Each row is a point on a landscape with many valleys, with its height.
A ball rolls from a point to the lowest of its 6 nearest points, and stops where none of them is lower. Distance is the straight distance between rows; heights are no part of it.
(523) h=5.87: [ 35  13 -15  32   5   8  -4 -16  -3 -18   7   0   4 -21  14 -28 -25  11
 -18  15  15 -29  21 -30  25  40]
(214) h=4.41: [ 10  -1 -40   2  49  10   0  -8  -6  10  10  22   2  37  29 -12 -50 -19
  21  12  15   2 -22 -16  25  -6]
(663) h=4.52: [ 11  -7 -44  13  30 -30 -26 -62  -6  17  25   6  22   6   5 -24 -16   6
  23 -19  12 -25 -20 -31  30 -16]
(385) h=3.53: [-50 -39  54   8 -49  43  51  52  -6 -52  25 -37   2  -4 -47  12  17 -21
   7 -34  11  30   9   7  -8  19]
(799) h=5.58: [-31   5  14  15 -16 -78  -6 -40   2  -4  44 -24  41  -1 -10   6 -15  58
  53   8   8 -13   8 -39   7  -1]
(777) h=4.21: [ 28   8 -38 -23  48  -1  -5 -16 -19  13  18  50 -30  11  27  12 -15 -41
 -45  32  10  -5 -25  16  20 -14]
(521) h=5.46: [-13  13   8 -19  36  17 -13  29   7  22  16  63 -51  25  36   6 -32 -32
 -12  31  15  32 -23  30   8  -9]
(554) h=3.38: [ -9   6  48   5 -41  12  14  31 -25 -42  28 -30  14 -24 -38 -29   6  34
  47 -45   8   3  -8  49  53 -35]
(247) h=4.74: [-46   2  26   0 -16 -45 -12 -24  30  11 -19 -26  27  -9 -17  19  -8  73
  24 -31 -42 -15  34 -27 -14 -18]
(137) h=5.48: [-13  -5  -1  20  -8 -81 -10 -27  16   4  -5  -9  47  31  10  34 -35  22
  26   6  -1  23  -3 -27  -2 -35]
(181) h=6.54: [ 11   2  -2  -4  15  58  29   6  12  -5   4  15 -59 -24  27 -33  -3 -15
 -44  18   8 -18 -27  24  41   4]
(624) h=3.17: [-32 -25  30  -7 -40  30  24  22  -1   2  -5   9 -22 -23 -14  22   6 -20
  17 -21 -25  13  12  20 -42  -3]
(565) h=4.75: [  5  -9 -38  29 -11 -27  29 -31  34  -7  12 -43  45  13  21  19  32  37
 -39 -18   5 -20  32 -41 -50  74]
(612) h=6.28: [ 33  12 -27  10  43 -94 -49 -52 -28  48  -4  17  59  41  44  48   1   2
  27  -5   2   2   1   8   9 -18]
(638) h=0.40: [-30  26  -7  -9 -42  45  10 -16   4 -16 -45  -1  -6  -8  -3  11  70  27
 -35  -2   1  27  62 -37 -28  69]
(764) h=4.67: [ 51  15 -40  11  29 -40 -49 -10 -28  28 -23  31   1  16  10 -16   0 -23
  -9   5 -26   2 -15   1  16 -10]
(141) h=2.07: [ 15   2 -27  20  -9 -30   2 -16   6  11 -37  -4  20  11 -17  47  45   1
 -71  29 -19  11  38 -31 -66  62]
(448) h=5.44: [-11  11  10 -40  25  50  -8  16   9  17  -9  45 -59 -16  11 -26 -39 -59
 -12  23  -6 -14 -20  67  31 -19]
(620) h=2.73: [-36 -30  -1  23   8  24  19  38 -12 -32  25 -21 -55  23  15   5 -10 -22
  27  22  79  28 -53  13  35 -29]
(349) h=4.65: [-30   8  -3  12 -28  29  26  -9  -6   3 -28   8 -36   0 -23  32  19   7
 -24  -4   0 -14   3 -11 -42  38]
(749) h=4.57: [-19  -3  -5 -25   8  17  -9   2   0  14 -34  -4 -25 -28 -24  12   5 -38
 -30   5  -1  20  16   5 -49  19]
(18) h=3.89: [ -5 -17  41 -16 -13 -23 -15  -1 -19  20  49  12  12 -14  -2   2 -26   6
  56 -35 -34   9 -17  40  33 -86]
(203) h=6.03: [  3 -15  20 -14 -20  58  38  64 -15 -70 -18   0 -36 -59 -25 -28  10  -6
  -8 -30  21   0  -1  -9  31  15]
(428) h=4.22: [-16 -19  12 -21  21 -22  11  -6 -14   8   6  47  -8  28  14   5 -30  -5
  66 -10  -1  30 -17  30 -15 -60]
(264) h=4.93: [ -2 -20  15  -3 -17   6  -2  28   2 -19  33  -6  11   0  -8 -31 -12 -10
  54  14  10   3 -16  15  13 -75]
(797) h=4.70: [ -8 -14  10  24   9 -99 -13 -30  52  24  -5 -21  68   8  -6  29  -8  53
  20 -11 -40   3  37 -26 -42  13]
(800) h=4.63: [ 21   5  59  -5  -3  15  17  31  -9 -19  45 -13   7   0  -9 -16   2  40
  48  -9  18 -20 -55  44  73 -80]
(420) h=1.22: [-58  -3  41  29 -54  15  20  39 -22 -42 -14 -36 -10   4 -42 -10  27  -9
  20 -52  12  42   6  21 -14  -7]
(693) h=3.30: [ 17  -8 -28  -1  52 -54 -23 -18 -16   9  43  31   0  28  76  -5 -45  -3
  39   8  39   9 -46 -14  21 -22]
(58) h=6.18: [ 39 -20  -6 -15  18  37  35   4  -2 -12  20  -7 -35   1  20 -19 -23 -14
  -3  -5  28 -17 -41  42  48 -57]
(40) h=4.34: [ 28  -1  35 -11 -63  20 -10  19  13 -41  12 -38  42 -22 -25 -62  28  36
  52 -59  -3 -15  26 -14  27  -3]
(825) h=4.58: [ 19 -17  -2  23 -13 -24   1 -29  27   7 -14 -29  64 -24  15   1  24  11
  -1 -11 -24 -13  22 -27 -26  23]
(556) h=2.13: [ 31  -2  15 -37  21   4  -4 -22  18   9 -24  27 -19 -20  -2  -4 -17 -25
  25   7 -33   1  -2  31   2 -13]
(641) h=4.50: [ -8  -1 -31  17  -1  -1  25 -12 -11   8  11   0   1  26   1  45  18  20
 -12  12  18  22   8 -65 -49  46]
(765) h=4.33: [ 23 -32 -32  -3  24 -15 -19   9 -40  50  -4  25 -16  25  30  30 -23 -35
 -35  34  18  35 -23  -4 -25  14]
(435) h=5.93: [ -5  11 -34  21 -11  42  14 -15 -12 -23  -3  16 -35   9 -20 -16  21  21
   2   8   5  -4  14 -36  -9  22]
(249) h=3.94: [-39   1  41 -12 -18  59  18  26  -8 -27 -36  18 -48 -49  -7  -7  -1 -16
  29 -21 -48   9  10  36 -38 -23]
(207) h=5.69: [ 28 -15  21 -25  37  35   4  -4   1 -32  33  -3 -24 -31  -4 -27 -38   0
  22   0 -19  -9 -24  60  40 -75]
(829) h=3.29: [ 15  14 -57  21  19 -41  -5 -29   9  30 -15  -9   9  -3  16  34   6  11
 -53  24   9 -26  10 -47 -43  35]
(528) h=4.53: [-38  -8  27 -16 -15 -48 -13 -27  31  -9  17 -53  55 -51 -15  -3  10  56
   7 -57 -35  26  46  -1 -37   1]
(254) h=4.29: [ 25 -12  -3 -49  31 -15 -17   7 -19  20   1   6  27  14  45 -17 -50 -11
  43  50  15 -17 -15  41   9 -66]
(750) h=4.68: [-11 -20 -14   8 -25  66   5  21  10 -24  -5 -21 -18  -9   3  -6  29  16
 -49 -16  29 -15  23 -36   8  49]
(326) h=7.10: [  9  -4  18  -3   9  96  42  58  25 -17  16  13 -65 -31  11  -6 -26 -24
 -15  21  44 -32 -32  38  38 -23]
(710) h=4.49: [ 36  33 -33   2  24   6 -33   9 -17  37  -2  18 -40  -5  17 -11   1 -42
 -54  47  24 -28 -30 -23  32   3]
(735) h=6.76: [ -8  33 -15  -5  16  52  18  -1  10   3   7  22 -50 -15   6 -24 -24  -6
  -1  -5  39  10 -33  34  35   5]
(432) h=2.76: [-33 -26  29  32 -41  36  48  15 -12 -51  -1 -32  37 -13  -2  19  13  27
  10 -12  29  44  45 -27 -27  38]
(104) h=4.08: [  9   3  25 -25 -28  44  13  -2  19 -41  -8 -13   8 -40 -25 -18   3   1
  29 -15 -49   7  30  33  -9  19]
(455) h=6.64: [-11  33 -54  -5  34  11  -6  -6 -43  50 -16  67 -66  71  16  41 -14 -53
 -30  34  19  14 -12  -9  28   7]
(152) h=4.54: [ -9  10  17   2 -28  32  17  -6  14 -35  -5 -41  50  -2 -29   4  23   3
  11 -15 -14  14  37 -25 -13  29]
(648) h=4.26: [-10 -12 -14  30 -11   0   1 -14  21  28 -10 -17   7  33  -7  43  -1  -4
 -37  11   0  14   7 -31 -38  30]
(404) h=4.62: [ 18   6  19  12 -21   5  17  13  13 -56  37 -43  65 -16 -15 -43  18  35
   8 -29   9 -11  11 -27  27   3]
(490) h=5.85: [-13  35 -14   6  19  -8 -34  11 -36  54 -36  24 -49  68  -3  16  32 -41
 -63  12  10 -27 -36   8  12  23]
(590) h=5.74: [  5   3  -1 -14  19  11 -33  45  11  31 -15   6 -14  17 -11   2  -1 -43
 -72  47  15  -9 -14  -2  -3   9]
(100) h=6.55: [  66   12  -65   37   56 -110  -35  -39  -24   46  -11    8   67   37
   42   24   16  -12  -16    7   13   -3    1   -3  -13   21]
(413) h=1.20: [ 14 -16   2 -44  43 -41 -48 -13 -20  17  42  54  12  39  47  -4 -14  -1
  56   1  -7  21   7  23  28 -53]
(709) h=5.08: [-20  20   5   1 -28  21  18 -35  25 -22  -4 -20   5 -15   6 -37  27  41
  13 -38 -31 -15  37 -11  16  30]
(255) h=4.97: [ -2 -37  12 -16 -19  33 -11  22  19  -1 -25 -12 -42 -34  11 -31 -15 -27
 -13  14  -4 -18 -28  32  -5 -10]
(581) h=5.20: [ 53  -4 -17 -36  34 -37 -11 -13   6  24   4  22  18 -13   1 -16 -31 -35
   6  22 -28 -25 -16  33  36 -60]
(103) h=5.47: [-16  25 -13  10   0 -22  -5 -27 -23   7 -20  45   1  12 -20   9  -5 -10
   1  16 -15 -10  -2 -15  -1  11]
(572) h=5.15: [ 15  -6  30  -8  23  29  18  29  11 -19  33  14 -18  14  19 -25 -47   9
  16  28  58  16 -62  50  36 -63]
(720) h=3.70: [ 14  30 -31  39  -2 -63 -32 -50  19  23 -12 -20  34  -3 -14  18  36  18
 -26  12 -29  -7  41 -34 -22  49]
(454) h=3.65: [   7   33  -21  -22  -27   10  -26  -14    4   12  -17  -12   -5   21
  -11   39   64   11 -100   13   14  -15   61  -50  -53  101]
(316) h=2.82: [ 37  -8 -64   1  69 -33 -23  -6 -25  60   4  19   1  45  31  -1  -1 -40
  -7  11  17   5 -31   6  22  10]
(15) h=4.90: [-34  25  41   5 -41 -18 -27 -41  22   2 -12 -25  35 -30 -16 -14  28  54
  26  -9 -41 -42  38 -23 -40  23]
(465) h=3.33: [ 23  -3 -23  29  38 -37  -5   9   2  40 -23 -25  14  29   8  47  22  -6
 -81  42  -2  -9  16 -38 -54  56]
(209) h=5.05: [-30  30  41  -6 -72  28  21  50 -17 -96   0 -29  19 -38 -11 -36  60  30
  31 -62 -38  16  50   5  16  27]
(559) h=6.59: [  3  17 -13 -16  17  33 -41  18  -9  58 -28  57 -59  26 -11   6  -2 -59
 -29  42  29  15 -17  34   4 -26]
(662) h=5.54: [-14 -13   4   2 -33  -6  34 -17   0  -4 -28   5  22   1 -28  29  17  23
  -2   8 -41  14  25 -36 -38  35]
(376) h=5.62: [-29 -27  55 -10 -17  67  53  31   2  -5  18  19 -81 -15   5  -9 -27  -3
 -12 -12  11  11 -21  67   1 -32]
(654) h=3.31: [-33  28  45  -1 -49  10  -6  24  -6 -45   3 -52  11 -17 -85 -14  25  36
  72 -46 -17 -22 -11   4  20 -30]
(328) h=2.41: [ 52  21 -49   6   0 -34 -21 -19 -15  23 -44   0  19  14  10  13   8 -50
 -53  26   6 -44   7 -26 -10  52]
(7) h=4.69: [ 23 -34  17  -3  14 -33 -20  -8  36  23 -22 -15  56 -29  -8   0 -27   4
  32   9 -49   3   2  11 -23 -37]
(740) h=4.14: [-63   7  45 -16 -20 -46  13   2  22  -4  14 -29  18 -43 -43 -21  -5  29
  59 -60 -70  13 -13  10 -11 -31]
(567) h=5.07: [  3 -24  -9  28   6  28  26  50   6 -27  23 -20   3  11  -2 -14  -6   9
 -15  12  45   6 -22 -39   1  21]

Call two points neighbours if one is among the 6 nearest of the other. Go from one point of each pair to the other, from neighbour to neighbour, staying as low as possible. Name the highest point that can't be avoided.
(420) and (316): (18)
(420) and (620): (264)
(141) and (420): (710)
(413) and (556): (249)
(141) and (638): (454)
(413) and (316): (693)
